Each row is a point on a tangle of strands that fork, close into loops and nearly touch. The rows are in no order.
Two points are linked if the straight distance between their rows is under 112. Some points are linked to none.
Z_890: -3 -2 36 12 5 19 28 -16 15 23 -6 -19 -4 3 -27 -13 24 17 -17 19 -14 -5 29
 23 24 8 -18 -19 -32 -30 -39 6 -6 33 -3 -12 -34 3 -28 5 -47 10 -14 6 -4
 1 8 12 -35 -5 0 -21 -18 -9
Z_859: 17 0 -2 4 13 -29 5 41 -28 4 19 -27 22 24 3 -2 33 54 -39 1 4 -32 -1 8 -1
 -7 12 -39 -4 -16 26 -14 12 36 30 -12 4 -4 -24 -9 -28 23 14 -48 -5 2 16
 -9 -7 18 -27 14 -32 22
Z_487: 37 5 -32 30 -20 -26 -13 -8 5 -32 -31 -19 11 4 -9 5 1 1 7 -2 27 -6 -21
 -39 -26 -16 -2 14 33 -27 69 10 36 19 -2 -8 19 13 20 13 13 -9 33 29 -22
 4 6 -4 22 11 22 41 6 7
Z_846: -8 27 0 52 3 -15 -3 15 5 -27 26 -13 2 20 15 -9 28 -2 -16 -9 11 2 -4 -2
 24 -15 -18 -15 -38 25 -23 -11 -15 17 25 22 4 15 -21 -11 6 -8 -5 -19 6 6
 6 -7 -10 -10 -8 12 -11 4
Z_896: -33 20 42 0 -28 30 -8 -17 30 -31 34 1 -10 13 -1 32 -13 7 29 7 -27 -30 26
 46 0 6 2 -15 8 24 -78 -11 -18 8 -48 15 -41 -18 -17 -40 9 11 -29 -20 8
 -37 -1 11 -19 -4 5 -43 -2 -43
Z_267: -22 -43 33 -26 -3 27 6 -30 8 25 -41 -27 -18 -41 -25 -37 -16 -12 8 -10
 -17 -7 1 15 -16 -6 -15 35 -1 -15 8 18 1 -8 12 -32 -21 1 -2 28 -43 1 3
 35 11 -3 -3 -32 6 -4 9 -41 11 34
Z_140: -21 -22 2 -20 -7 17 10 -6 -1 -1 -20 10 -14 -7 -15 -12 -12 -21 -4 7 11 28
 10 7 2 6 -9 0 1 1 -23 7 -21 -16 3 8 0 8 -3 24 -11 13 -8 7 12 0 2 -8 -2
 -24 12 -10 0 7
Z_288: 11 -18 37 -1 3 19 28 -9 14 35 -21 -40 7 2 -26 -13 33 46 -21 35 -13 -31
 33 33 6 15 -13 -20 -19 -35 -20 9 13 34 -7 -27 -35 -2 -28 14 -65 19 -1
 -3 -18 2 18 20 -29 16 -7 -29 -25 -7
Z_818: 40 11 -26 8 8 -16 -7 7 -9 -21 -16 -6 17 6 -11 1 1 20 1 -9 19 -19 -5 -15
 -19 -21 8 0 40 -30 73 2 38 23 16 -6 20 7 17 11 -2 11 59 -1 0 -5 28 2 29
 14 7 42 1 33
Z_970: 11 -34 -6 -8 -25 -11 23 11 -23 14 -28 -35 20 -4 -16 -11 29 19 -8 30 5 0
 -6 -4 -23 6 0 -4 6 -16 32 3 11 9 13 -47 13 0 -7 -3 -47 25 20 11 -29 13
 19 2 -14 23 4 -14 -17 10
Z_43: -15 24 48 -18 3 -4 5 16 -5 -20 56 19 -10 18 24 36 28 34 12 16 -46 -54 -7
 44 19 7 1 -17 11 33 -29 -2 -7 38 -5 -2 -3 -29 -16 -32 -35 19 -13 -43 14
 -30 2 -21 -15 13 8 -25 -9 -24
Z_795: -16 1 32 -25 8 28 12 5 -3 -34 10 8 -5 -20 -14 -15 -5 -38 13 33 -20 -13
 -6 14 23 5 -14 42 -11 5 12 42 19 -16 12 19 31 -24 10 21 -10 50 41 -1 41
 -2 -6 -10 52 -17 40 -20 12 7
Z_907: -26 3 57 -23 -8 48 0 -10 20 5 19 12 -14 5 -17 2 -33 6 18 31 -21 -27 31
 37 8 16 -18 1 18 -5 -25 19 -2 -1 -29 27 -27 -13 -11 -2 -14 37 -1 1 20
 -25 -6 -11 19 -8 24 -30 -11 -8
Z_209: -10 29 20 -7 10 -11 -2 18 -21 -29 31 10 13 22 8 4 -2 8 -8 16 -11 -37 -13
 14 19 3 -24 -6 18 9 22 6 32 8 -1 48 31 -4 -10 1 14 34 38 -28 20 -15 15
 -23 40 -5 25 7 -14 15
Z_721: 3 -21 -20 -15 0 5 -19 -14 18 -22 -24 32 3 2 6 6 -37 -10 -11 -16 32 19 7
 -24 -17 -16 23 8 27 -14 3 -1 -10 -20 -24 18 16 20 14 26 42 6 9 34 15 5
 0 3 14 6 1 20 24 -9
Z_82: 24 -12 -15 -19 4 -16 16 -6 -24 -15 -2 -9 7 -2 -9 26 11 -24 21 23 20 38
 -43 -23 -13 -11 24 45 -18 7 43 3 16 -25 4 -37 35 -1 20 -14 -32 15 16 27
 11 1 10 -14 22 20 15 29 31 0
Z_282: -9 19 -48 41 -11 -1 0 8 1 19 -39 5 0 0 8 -22 3 2 -25 -18 13 14 10 -30 -4
 2 -7 -8 11 -2 -43 -21 -23 23 4 20 -52 8 -8 6 53 -51 -31 14 -23 25 -18
 42 -33 -23 -28 -2 6 -5
Z_534: 12 4 -6 -26 18 1 1 28 -10 9 14 16 14 7 0 4 -14 53 -3 7 10 -27 28 12 -6
 23 3 -25 56 -22 23 -4 12 15 -7 -2 8 5 -6 7 3 16 20 -22 1 -37 25 -4 20
 22 -8 11 -22 13
Z_512: -10 -14 -1 -18 -8 -1 23 -1 -14 2 -4 6 -18 -17 -10 -17 3 -15 6 1 -5 37 -6
 3 13 1 4 -3 -32 16 -11 9 -17 -15 25 -20 12 -7 -1 8 -31 1 -10 12 6 1 -2
 -15 -12 -15 12 -21 5 19
Z_955: 16 -18 -19 1 4 -17 -18 -24 2 -34 -22 11 -5 -4 15 18 -9 -3 6 -20 33 36
 -17 -33 -8 -13 35 14 17 -6 22 -2 2 -13 -25 -24 33 20 23 8 18 -10 -17 33
 9 21 -2 3 1 8 8 29 28 -7
Z_102: 7 -2 -39 23 17 -27 -14 9 4 14 -17 18 -5 -6 25 -6 7 36 -19 -33 23 18 -1
 -19 -16 -8 25 -32 30 -24 1 -16 -12 32 -1 -27 -6 11 4 7 13 -22 -22 21
 -38 6 3 37 -38 12 -31 15 13 3
Z_872: -25 -29 27 -2 -8 53 -1 -22 21 -10 -35 -6 -17 -1 -21 -5 -49 -44 -1 11 0
 -8 13 16 -2 2 -17 30 9 -11 -21 18 -3 -25 -27 66 -17 -10 1 40 20 30 29
 10 24 17 -12 -8 47 -31 19 -8 -18 4
Z_675: -21 19 -19 24 24 8 -11 1 -4 32 -20 27 0 -2 15 -5 -14 6 -12 -19 12 19 8
 -10 -8 5 10 -3 15 -5 -48 -29 -36 -7 0 -2 -56 4 -6 0 66 -29 -31 -1 -24
 13 -25 64 -27 -16 -48 8 16 -14
Z_347: 26 9 -38 4 34 -44 -2 19 -14 -1 38 -26 8 18 19 20 39 -14 -3 -29 25 35 -39
 -23 -1 -19 25 6 -39 40 27 -13 8 -15 24 -13 37 -8 8 -37 -24 2 -3 4 7 18
 -5 -3 -12 21 -22 46 9 8
Z_623: -16 -5 36 7 -2 21 10 -5 0 -10 -11 -13 12 13 -20 -12 -1 9 -1 40 -19 -33
 25 31 17 9 -32 1 3 -31 -2 29 31 11 -13 13 -2 -4 -14 17 -27 44 37 -4 13
 2 24 1 18 -1 19 -12 -11 17
Z_619: -27 8 37 -18 -33 41 -5 -20 13 1 23 4 -6 8 -17 18 -48 -1 18 1 -10 -20 25
 41 -2 2 -1 -8 13 9 -65 -6 -31 -20 -48 39 -58 -6 -20 -25 28 12 -32 -15 3
 -26 -18 3 5 -18 11 -43 11 -36
Z_491: 6 -32 -12 -40 -6 41 -3 8 11 19 -49 -13 0 -29 -14 -14 -42 16 16 8 15 -22
 40 -7 -28 9 1 10 58 -51 30 2 34 11 -34 15 1 -9 13 34 21 27 45 28 -2 -8
 28 11 26 23 -10 12 -13 4
Z_875: -17 -48 13 -62 5 41 2 15 -18 19 -19 -1 -1 -44 -16 -16 -2 15 10 16 1 -14
 28 29 -12 14 -3 22 51 -23 26 19 15 -5 -2 -30 2 -14 -1 21 -35 37 12 24
 15 -16 12 -13 18 20 0 -13 -17 15
Z_899: 25 17 -25 -7 32 -47 -18 4 -6 -12 35 8 3 -4 23 13 28 -18 12 -21 12 40 -35
 -16 8 -20 23 15 -30 54 15 -16 5 -34 15 -7 48 6 13 -17 -4 2 -13 0 11 22
 -3 5 2 14 -12 39 37 -14
Z_197: 24 8 1 23 -37 -21 35 -23 12 4 -1 -53 -5 9 7 22 22 -47 25 16 -19 38 -30
 -47 -5 6 -12 35 -86 42 10 15 5 -36 22 -26 26 -6 19 -35 -24 -15 16 -1 6
 20 -13 -11 26 14 6 -10 -6 18
Z_306: 2 -12 -24 -13 27 -14 -22 14 3 1 5 30 2 -2 13 0 -12 31 -7 -26 32 10 15 -9
 -12 -5 29 -22 43 -14 11 -6 -10 8 -15 -24 19 14 4 8 10 11 -5 10 -11 -15
 20 17 -17 29 -18 16 20 -2
Z_575: 19 28 -13 -8 23 -10 -16 23 -12 -6 5 22 11 10 -3 6 -7 35 -12 -7 15 -25 13
 5 -6 1 -2 -21 46 -19 43 -2 30 14 12 14 18 5 9 12 7 7 39 -24 2 -24 30 -7
 28 9 5 27 -11 26
Z_751: -31 30 35 15 -2 -1 -4 4 11 -27 52 19 -18 16 20 38 6 26 13 -1 -18 -50 -1
 48 3 1 -1 -6 20 35 -49 -21 -15 22 -17 9 -24 -24 -21 -47 1 13 -30 -35 5
 -35 1 -8 -20 -3 -3 -32 -15 -31
Z_147: -8 6 47 5 8 16 16 1 -1 -23 12 -9 19 15 -21 -6 19 -2 3 43 -44 -32 1 9 17
 3 -22 5 -42 -11 11 31 30 -7 19 7 13 -12 -10 9 -33 49 48 -1 29 -11 15 0
 16 -1 16 -4 14 4
Z_264: -7 36 -2 27 16 -24 -14 30 -4 -24 40 2 2 22 19 6 20 11 -27 -15 20 -28 10
 14 13 -22 -13 -22 -4 16 -7 -23 -4 21 16 35 -2 5 -17 -16 15 -17 -8 -29
 -5 -15 20 -16 0 -6 2 19 -21 1
Z_708: -19 15 51 -16 -1 17 7 5 -3 -22 40 11 1 20 1 13 10 18 8 25 -32 -32 11 29
 24 23 -12 -16 9 2 -16 14 8 15 -17 12 4 -8 -13 -9 -26 35 -2 -12 23 -27 5
 -16 6 10 20 -26 -8 -12
Z_478: -11 -11 -54 5 -19 8 0 -18 5 40 -60 3 -20 -8 3 -14 -17 -11 -23 -19 1 8 -1
 -42 -35 15 -1 -12 22 -7 -33 -20 -7 20 -13 12 -55 16 12 7 32 -46 -35 30
 -31 34 -37 37 -38 -26 -14 -7 19 -14
Z_697: 22 39 26 -10 3 0 -10 13 -7 3 28 -5 10 23 4 35 10 60 6 -14 -11 -85 16 27
 21 4 -18 -39 27 -11 29 -11 42 45 3 25 -19 -8 -6 -15 -4 8 11 -54 -3 -22
 39 -23 24 15 4 6 -35 22
Z_915: -2 -9 35 20 7 7 39 -30 24 29 -5 -21 -11 -13 -28 -24 28 11 -9 1 -34 9 5
 21 23 4 -4 -26 -67 -27 -40 0 -14 14 28 -36 -28 -18 -19 7 -63 -6 -16 3 1
 -6 -8 7 -43 -25 -15 -31 -1 12
Z_561: 29 -9 -15 15 -13 -20 14 -13 -5 0 -11 -33 17 4 3 22 5 -33 20 26 28 34 -42
 -46 -15 -6 3 50 -20 0 61 -5 14 -25 -5 -45 35 17 30 -24 -30 -11 1 35 -11
 17 -18 -17 13 24 12 39 19 1
Z_283: 21 -2 3 33 -41 6 12 -54 2 25 -23 -39 -2 -13 -2 5 -4 -66 12 -4 -39 38 -35
 -22 -1 14 -14 3 -83 16 -4 9 -3 -36 15 -24 4 -12 4 -13 -20 -59 -16 4 3
 25 -30 -10 2 -31 11 -31 -5 20
Z_247: 1 -10 5 -9 4 -10 28 -17 -19 17 14 -1 -14 -35 -6 -25 3 -11 8 -12 -18 36
 -26 4 23 -3 22 -11 -63 12 -21 7 -16 -28 32 -33 12 -39 -11 -6 -33 -27
 -15 3 5 -11 -11 -22 -21 -13 -1 -44 22 32
Z_971: -15 6 4 -47 25 -4 -31 14 4 -17 45 70 -1 5 25 10 -16 0 7 4 -18 -31 -4 10
 -2 0 26 28 68 19 9 -12 -12 -18 -25 6 32 0 13 -12 9 23 3 -21 22 -45 -9
 -12 17 22 -1 6 3 -28
Z_989: 15 -3 -42 36 -20 -34 -5 4 -5 9 -25 -11 7 9 14 -10 13 11 -8 -20 18 35 -24
 -34 -8 1 12 -13 11 -3 12 -16 4 26 0 -21 -1 14 10 -1 2 -33 -21 38 -33 30
 -2 18 -45 -4 -9 20 -4 -9
Z_164: -3 -17 -7 -18 -7 44 -3 19 12 -19 -35 11 0 -10 -18 -6 -65 -10 12 12 18
 -15 35 -2 -12 -2 0 6 53 -42 20 7 13 1 -30 50 9 -3 11 26 44 22 49 17 10
 -10 13 -4 46 -1 2 9 -13 -1
Z_313: 33 14 -26 34 -38 -32 4 1 6 -12 1 -48 9 20 18 8 21 -40 17 -2 -1 43 -30
 -36 -7 -13 -11 17 -62 51 2 12 5 -21 9 5 34 14 6 -29 -11 -27 1 9 9 28
 -13 -9 25 8 6 24 -16 -1
Z_252: 19 -1 -39 40 -52 -16 -20 -21 9 0 -40 -28 17 11 13 16 -9 -48 10 -10 5 48
 -43 -42 0 14 -9 24 -22 14 17 16 18 -15 -21 -2 9 34 36 -5 40 -74 -22 20
 -17 61 -33 2 -6 -17 9 32 -3 -26
Z_236: -7 2 0 -27 33 -11 -32 25 -2 8 47 49 -2 9 36 12 -1 25 -1 -12 -2 -39 8 20
 -6 9 23 -2 67 7 5 -17 -11 1 -15 -12 27 -2 8 -22 -2 11 -4 -36 -10 -49 1
 -9 -9 32 -11 16 2 -18
Z_168: 2 -20 -8 -13 22 -11 -33 -29 -2 -24 5 37 -10 -8 24 22 -5 -17 1 -33 28 28
 -24 -22 0 -23 49 15 8 14 6 -10 -16 -31 -26 -33 40 17 17 10 28 3 -35 24
 24 29 -12 12 7 16 -5 8 46 -13
Z_336: 22 -12 7 2 -10 -24 18 29 -29 3 -9 -32 27 24 -13 -3 42 45 -26 21 -11 -24
 3 -3 -9 -6 9 -18 -4 -11 35 5 17 22 23 -28 7 -9 -29 -5 -36 39 32 -21 -5
 6 20 0 -4 35 -21 -2 -22 28
Z_396: -15 26 28 7 5 2 0 7 -8 -46 21 12 4 19 1 -3 -10 -13 3 33 -13 -19 -12 12
 26 6 -23 22 -4 14 8 25 27 -6 -8 55 34 -7 6 13 11 51 44 -17 36 -3 7 -6
 51 -17 34 -4 5 9
Z_220: 16 32 -32 37 -14 -33 -15 9 1 -20 2 -29 18 9 26 -9 25 -42 3 -14 10 26 -23
 -24 3 -21 -7 4 -49 54 -13 7 -3 -21 18 27 25 13 -2 -16 20 -37 -3 -10 18
 32 -6 -4 15 -16 3 25 -16 0
Z_983: -12 1 17 -74 15 31 -13 14 2 -13 46 59 -2 -15 4 4 -13 -12 22 30 -24 -11 8
 7 8 16 20 24 51 5 6 9 -11 -11 -17 9 22 -10 15 -3 7 31 4 -15 34 -42 -8
 -26 24 12 18 -11 -6 -21
Z_360: -6 -45 15 -18 -19 14 14 -29 -5 20 -36 -28 -14 -39 -23 -17 -10 -34 15 -5
 1 18 -20 3 -22 -9 -8 38 -6 -9 31 7 2 -25 20 -35 -15 2 7 15 -37 -2 -6 39
 -8 7 -7 -38 -1 -12 31 -33 7 11
Z_766: 20 0 12 31 -32 -9 28 -41 24 5 -11 -48 0 -4 7 7 22 -56 20 -4 -37 33 -20
 -35 -4 3 -12 15 -100 29 -7 24 1 -30 33 -23 19 -14 3 -22 -31 -40 7 11 6
 6 -20 -2 9 -3 9 -35 1 26
Z_909: -8 43 -22 28 32 -15 -37 21 16 -17 32 20 6 3 25 14 22 8 -23 -36 36 -20 13
 -1 11 -27 -13 -21 14 13 17 -23 -7 8 26 20 -6 1 -3 -11 36 -34 -12 -23
 -27 -15 14 9 -4 -8 -14 27 -2 -2
Z_173: -6 -41 24 -1 -34 7 22 -12 -10 25 -35 -42 10 -9 -22 -27 26 1 -10 26 -14
 -7 11 1 -21 -3 -19 13 -4 -21 15 10 14 14 8 -37 -16 2 -6 5 -51 26 11 21
 -33 19 9 7 -15 9 17 -32 -17 7
Z_155: 7 24 -41 48 -12 -24 -6 14 7 -15 -2 -23 9 20 10 -15 23 -14 -10 -26 13 15
 -12 -18 12 -22 -8 -4 -27 33 -17 -9 -12 7 16 17 10 15 -14 -6 28 -41 -10
 -4 0 22 2 5 -14 -14 -8 19 -18 2
Z_380: -21 -3 42 -15 -19 49 4 -9 19 11 3 -6 -14 6 -30 2 -54 -7 3 6 -3 -15 38 35
 -2 11 -24 -1 10 -5 -48 11 -15 -13 -47 51 -47 1 -9 0 8 17 -14 4 13 -11
 -16 2 12 -20 16 -34 2 -22
Z_659: 3 -22 -11 -50 2 37 -6 7 11 40 -29 -10 -3 -22 -14 -15 -52 33 8 7 19 -21
 60 -5 -29 24 11 -11 48 -44 2 -10 -5 17 -43 7 -13 1 2 18 12 7 7 20 -23
 -14 16 15 5 31 -17 15 -2 -13
Z_587: 3 -37 42 -7 -8 17 17 -8 5 36 -46 -39 16 -21 -33 -28 38 25 -9 33 -24 -39
 29 13 -1 8 -13 1 -10 -25 3 19 9 7 4 -43 -26 -7 -15 13 -69 32 6 12 -22
 17 20 8 -14 20 -2 -35 -18 10
Z_543: -16 20 29 3 6 -3 11 -1 -5 -22 42 24 -18 0 10 -4 14 -5 7 19 -24 5 1 13 26
 0 -17 -3 -55 30 -35 12 -21 -9 13 19 11 -3 -12 -3 -11 13 -11 -19 24 -12
 -9 -18 -2 -24 18 -15 8 -4
Z_956: -25 -40 5 -17 -15 51 0 2 13 -1 -54 -11 -11 -19 -22 -8 -56 -41 4 6 15 -15
 11 4 -17 -6 -6 36 38 -27 20 7 14 -9 -33 56 -7 -15 12 37 27 31 46 21 16
 7 2 -5 48 -18 8 4 -20 -4
Z_5: -10 5 -19 9 17 -9 22 -2 -35 12 4 27 -22 -27 9 -17 31 9 19 -14 -20 50 -28
 15 29 -6 14 -14 -46 7 -41 -14 -33 -8 39 -30 -21 -22 2 -28 7 -15 -50 -17
 -19 8 -15 18 -36 -25 -40 -16 1 19
Z_354: -2 -17 -4 -34 7 17 4 23 -16 3 -12 10 12 -11 -7 -11 -7 25 -2 21 16 -4 24
 9 -13 21 -1 -7 50 -23 11 5 9 7 -10 -16 13 7 -4 15 -14 28 18 2 6 -10 23
 0 8 20 2 0 -13 15
Z_652: 4 15 7 -5 31 -29 -7 44 -18 6 35 -1 10 14 14 13 32 50 -32 -18 12 -45 0 29
 8 -3 8 -37 18 -12 17 -21 5 35 22 4 0 -10 -17 -19 -24 9 -4 -58 -17 -17
 15 -16 -20 12 -26 12 -23 10
Z_625: 17 0 -29 -2 21 -46 0 34 -24 -3 34 -16 10 25 11 11 37 16 -17 -15 14 14
 -32 -8 -4 -12 17 -12 -35 22 33 -14 4 5 32 -13 24 -4 -2 -27 -36 21 10
 -14 -5 -3 8 -6 -13 24 -17 30 0 25
Z_467: 4 -9 -16 -46 17 -22 4 8 -20 -18 13 26 -6 -11 -6 5 9 -18 17 7 8 38 -31 -6
 -1 -6 22 34 -5 24 22 9 7 -30 17 -21 45 -4 15 5 -29 19 8 15 27 -7 9 -17
 11 12 24 16 35 4
Z_759: -44 41 20 25 17 -10 2 15 -1 -15 43 15 -15 9 22 17 19 22 -11 -4 1 -20 -1
 46 16 -1 -9 -7 6 33 -37 -27 -23 10 7 4 -22 -19 -24 -33 6 6 -37 -39 -10
 -28 -1 -5 -22 -9 -19 -15 -11 -19
Z_576: -7 18 -7 -24 24 -15 -37 5 12 -26 36 55 6 13 16 6 -15 -11 -10 -6 16 -18 5
 0 -1 -16 14 14 32 21 14 -7 -8 -33 -9 29 41 7 16 2 41 13 13 -17 14 -34 0
 -5 26 4 6 18 25 -19
Z_480: -25 -44 30 -50 4 44 4 -5 2 34 -26 -28 -18 -48 -31 -28 -14 1 23 -7 -8 -12
 31 27 -20 11 -15 41 45 -13 7 14 3 -3 -4 -16 -26 -9 -2 29 -37 23 1 34 19
 -4 2 -14 14 2 1 -32 -11 23
Z_276: 2 -44 -7 -17 -17 2 2 -40 -1 -2 -38 -17 -3 -29 -6 12 -9 -54 17 10 19 34
 -32 -13 -12 -8 -1 53 -7 -8 47 1 19 -32 -3 -24 8 5 25 14 -14 -8 5 42 4
 22 -11 -31 7 -8 31 6 18 -4
Z_99: -23 -23 32 -24 -13 54 -2 -14 18 6 -6 2 -11 -9 -27 -2 -68 -36 6 8 1 -23
 24 25 -1 -1 -14 20 17 -7 -37 15 -20 -28 -36 72 -38 0 -6 25 15 30 0 12
 19 -8 -21 -10 39 -29 8 -21 2 -16
Z_461: 23 -9 -28 16 -44 -12 -13 -29 0 6 -39 -35 14 1 7 18 -14 -75 8 3 -15 51
 -39 -24 1 17 -14 23 -32 23 2 14 8 -36 -12 5 3 22 30 -5 22 -73 -14 3 2
 63 -41 -13 20 -30 5 7 -11 -23
Z_94: -1 -6 -27 -24 3 26 -4 13 5 42 -15 4 -10 -12 -3 -17 -42 49 1 -4 13 -13 60
 -10 -27 11 14 -21 46 -35 -18 -13 -23 24 -32 7 -25 13 -6 6 21 -11 -19 9
 -26 -20 14 27 -9 22 -28 12 9 -25
Z_734: -20 -10 -35 16 38 -4 -5 -1 -27 14 3 40 -19 -21 22 -9 22 20 20 -24 -3 60
 -22 13 5 -5 24 -10 -1 1 -23 -17 -29 -11 17 -38 -19 -9 11 -10 16 -5 -58
 4 -17 18 -10 40 -50 -10 -46 4 14 2
Z_696: 33 31 36 30 -2 -8 3 16 -4 -10 8 -14 5 30 -16 5 16 57 -16 0 -4 -62 26 13
 18 -3 -25 -37 -4 -25 22 5 32 56 8 19 -23 -2 -23 9 3 1 26 -36 4 -4 36 -2
 18 11 3 14 -36 17
Z_249: 17 19 -39 55 -37 -37 3 5 2 4 -15 -42 15 15 -2 -17 32 -3 -17 -14 6 17 -31
 -30 0 -1 -9 -10 -22 12 1 -14 0 33 28 -11 10 16 -3 -16 5 -40 -25 20 -26
 33 -4 9 -28 -5 -11 15 -42 1
Z_452: -20 3 7 -65 24 4 0 10 -13 -20 30 52 -10 -18 2 -4 1 -15 18 16 3 17 -12 -1
 8 3 13 28 19 20 7 14 -2 -24 5 1 35 -15 19 5 -6 31 9 -9 38 -28 1 -23 16
 3 26 -3 8 -15
Z_811: -3 40 -25 35 18 -3 -31 19 17 10 20 36 -5 0 21 8 -6 25 -16 -44 28 -16 33
 -12 -13 -33 6 -32 28 -9 9 -32 -23 17 12 3 -27 7 -1 -1 41 -36 -21 -7 -36
 -22 3 34 -14 8 -35 31 12 -3
Z_581: 12 -22 -36 25 -46 -5 -15 -22 7 30 -43 -29 6 0 -2 6 -23 -45 -12 -8 13 33
 -44 -46 -9 32 -19 22 -5 -7 32 15 24 -2 -17 0 -6 39 30 8 43 -66 -20 26
 -37 55 -39 3 -21 -16 22 25 8 -27
Z_222: 6 8 -24 8 11 -1 5 33 6 37 9 15 -10 4 1 0 -12 60 -1 -12 15 -4 54 12 -4 8
 10 -27 39 -26 -20 -28 -28 36 -16 7 -37 7 -12 -7 28 -16 -26 -20 -38 -31
 18 26 -20 23 -40 4 -5 -20
Z_465: 28 33 15 30 -14 8 12 9 12 -9 -6 -21 -9 29 -20 0 1 47 -13 3 7 -34 41 8 6
 -9 -29 -34 14 -20 -4 3 10 58 -4 29 -36 3 -20 8 10 -12 17 -22 -12 -8 30
 7 12 8 13 -2 -35 11
Z_9: 1 19 52 20 16 10 26 0 24 -19 31 -15 8 38 -26 21 33 24 -2 41 -41 -24 10
 35 28 15 -22 -20 -44 -26 -26 -4 21 26 4 11 -27 -3 -25 -11 -27 25 13 -13
 22 -13 28 -4 -32 -4 7 5 -20 -28
Z_479: 18 -11 -23 16 -42 1 -9 -52 -8 24 -33 -39 2 -12 -6 6 -3 -77 2 -11 -43 50
 -34 -17 1 18 -13 2 -52 25 7 12 0 -31 9 -7 -6 8 17 0 7 -79 -29 5 -9 60
 -38 -13 7 -42 8 -27 2 -6
Z_516: -2 6 27 21 -13 17 9 9 10 -6 -4 -13 2 25 -15 -8 -7 32 -6 21 3 -14 34 13
 13 1 -32 -20 11 -20 -19 14 11 22 -18 26 -14 4 -23 6 1 15 18 -6 1 -4 18
 -1 13 -5 19 -7 -20 11
Z_743: 5 14 -18 -27 43 -39 -41 -1 7 -35 35 49 -1 5 23 8 17 -18 0 -12 21 12 -29
 -8 7 -11 17 18 3 44 11 -16 1 -31 0 15 52 11 22 -4 9 10 6 -11 20 -5 -4
 -7 21 9 14 28 33 -21
Z_277: -15 13 51 -30 6 15 22 8 -7 -11 39 10 8 -10 -14 -9 14 -17 21 42 -44 -36
 -10 10 29 5 -15 16 -36 6 13 38 29 -5 21 -4 21 -34 -1 6 -30 48 49 -1 37
 -12 3 -9 24 6 24 -28 25 14
Z_439: 1 -20 -37 17 -29 -2 -10 -27 8 30 -48 -7 -12 -3 13 -1 -18 -19 -21 -23 9
 15 -20 -60 -28 18 7 -1 22 -13 7 -1 10 16 -28 -11 -22 28 37 13 52 -61
 -33 44 -32 54 -34 20 -35 -11 10 9 23 -25
Z_367: 2 49 26 -3 -1 -3 -8 14 -13 -22 26 12 3 26 5 22 -5 33 5 8 -22 -75 6 30 23
 6 -20 -14 40 -10 39 3 52 29 -5 43 4 -12 -8 0 15 16 41 -41 18 -28 30 -26
 49 9 8 8 -17 25
Z_422: 0 -16 -8 -22 35 -11 -31 26 -1 5 36 54 -4 -10 23 3 -5 39 -4 -17 7 -6 9 7
 -3 8 34 -19 52 -8 23 -11 -13 4 -14 -25 37 4 4 -5 5 28 -9 -12 -4 -32 6 4
 -13 41 -18 11 9 -7
Z_919: -5 -7 44 0 26 7 52 -5 16 18 30 -6 8 -13 -29 -20 28 16 4 11 -35 -4 -12 17
 19 7 10 -22 -77 -23 -28 11 -18 -8 38 -39 -6 -35 -27 1 -56 -1 4 -5 2 -34
 -7 -10 -38 -8 -5 -30 10 15
Z_255: 30 25 -39 26 15 -17 -25 20 14 17 -8 25 -3 -2 16 -4 10 46 -19 -39 27 -12
 34 -19 -21 -13 7 -45 36 -18 22 -14 -11 48 21 -7 -19 17 12 11 13 -28 -9
 2 -34 -10 19 29 -23 17 -29 29 2 3
Z_839: 3 2 -14 12 4 -8 22 -18 -25 13 0 2 -23 -31 4 -11 23 -16 24 -19 -23 50 -29
 0 25 -3 17 -19 -74 25 -31 -9 -21 -23 40 -29 -2 -25 -6 -16 -3 -40 -36 -6
 0 13 -18 6 -22 -29 -24 -32 7 27
Z_597: -4 -11 -25 15 -15 3 -8 -23 5 -11 -47 7 5 7 8 0 -22 -57 -13 -7 6 33 8 -9
 1 0 -8 7 -12 21 -40 8 -19 -36 -4 41 -15 25 8 27 47 -34 -8 -2 6 24 -28 2
 2 -45 2 -6 9 -5
Z_545: -26 6 -25 22 41 -8 -20 3 -13 27 2 41 -18 -8 32 -9 10 20 -7 -28 10 34 -14
 4 -12 -5 23 -9 18 -10 -36 -28 -33 -8 -5 -29 -27 -4 3 -10 47 -7 -41 -3
 -27 13 -17 60 -47 -3 -52 19 19 -3
Z_826: -8 -24 -17 -13 -13 8 5 -31 -4 -7 -39 -3 -9 -3 0 -10 -15 -56 -2 -4 4 45
 -7 -11 -3 -4 -5 14 -7 17 -11 6 -8 -32 -5 13 -4 20 8 21 4 -19 2 20 7 31
 -9 -4 3 -33 17 -11 2 -1
Z_712: -6 6 35 -9 28 2 25 -14 12 10 38 3 -9 -25 -9 -23 6 -13 10 2 -29 10 -23 15
 31 18 11 -11 -87 6 -38 15 -8 -18 25 -13 18 -45 -18 3 -32 -24 -1 -8 22
 -31 -20 -18 -30 -19 13 -48 29 20
Z_395: 2 -4 -2 -3 -12 -26 23 13 -24 -9 23 -10 2 11 -1 -3 26 6 -3 7 -1 28 -17
 -12 2 -2 9 -8 -36 21 7 -10 -10 -1 37 -28 20 -7 -12 -7 -41 26 4 -5 5 0
 -4 -5 -10 6 6 -3 -6 14
Z_176: 9 -7 -33 16 -11 4 -11 -15 17 -7 -37 16 13 13 12 5 -45 -44 -19 -19 14 11
 14 -24 -18 -10 9 5 1 6 -37 -4 -32 -39 -14 37 -26 32 15 28 90 -33 6 10
 -1 38 -29 22 -2 -25 -9 13 21 -7
Z_923: -22 25 -4 16 16 -4 -1 28 -3 14 33 14 -8 3 18 23 -2 46 -2 -8 15 -14 26 35
 2 2 2 -26 39 0 -27 -30 -28 29 -15 0 -27 -10 -25 -29 21 -6 -34 -33 -30
 -25 8 7 -25 11 -24 -9 -12 -21
Z_593: 29 -12 -26 33 -23 -24 10 -2 -6 -16 -17 -43 31 11 -8 5 3 -19 7 22 32 12
 -44 -49 -19 -12 -6 43 6 -10 62 10 29 6 -3 -27 30 19 19 -21 -5 -8 19 28
 -31 13 -5 -13 8 22 26 36 -1 1
Z_997: -5 -12 -17 -4 2 3 -26 -21 13 -6 -14 39 11 4 11 7 -49 -27 -13 -28 22 1 19
 -23 -18 -17 30 5 9 -2 -24 -17 -42 -39 -17 10 -2 30 17 23 80 -6 -6 15 10
 23 -21 30 0 -3 -21 17 38 -17

How many points has the smallest loop of links through each point below? Write - if it is on no loop.
Z_396 | 11
Z_846 | 9
Z_759 | 14
Z_380 | 7
Z_360 | -

Name the points in between on the shortest way along the links from the first point to the second, in order.
Z_983, Z_336 | Z_971 Z_576 Z_743 Z_899 Z_347 Z_625 Z_395 Z_512 Z_247 Z_712 Z_919 Z_915 Z_890 Z_288 Z_587 Z_173 Z_970
Z_306, Z_478 | Z_102 Z_989 Z_249 Z_155 Z_220 Z_313 Z_197 Z_766 Z_283 Z_479 Z_461 Z_252 Z_581 Z_439
Z_955, Z_734 | Z_721 Z_997 Z_176 Z_597 Z_826 Z_140 Z_512 Z_247 Z_839 Z_5
Z_155, Z_354 | Z_249 Z_989 Z_102 Z_306 Z_422 Z_236 Z_971 Z_983 Z_452 Z_467 Z_82 Z_561 Z_593 Z_487 Z_818 Z_575 Z_534
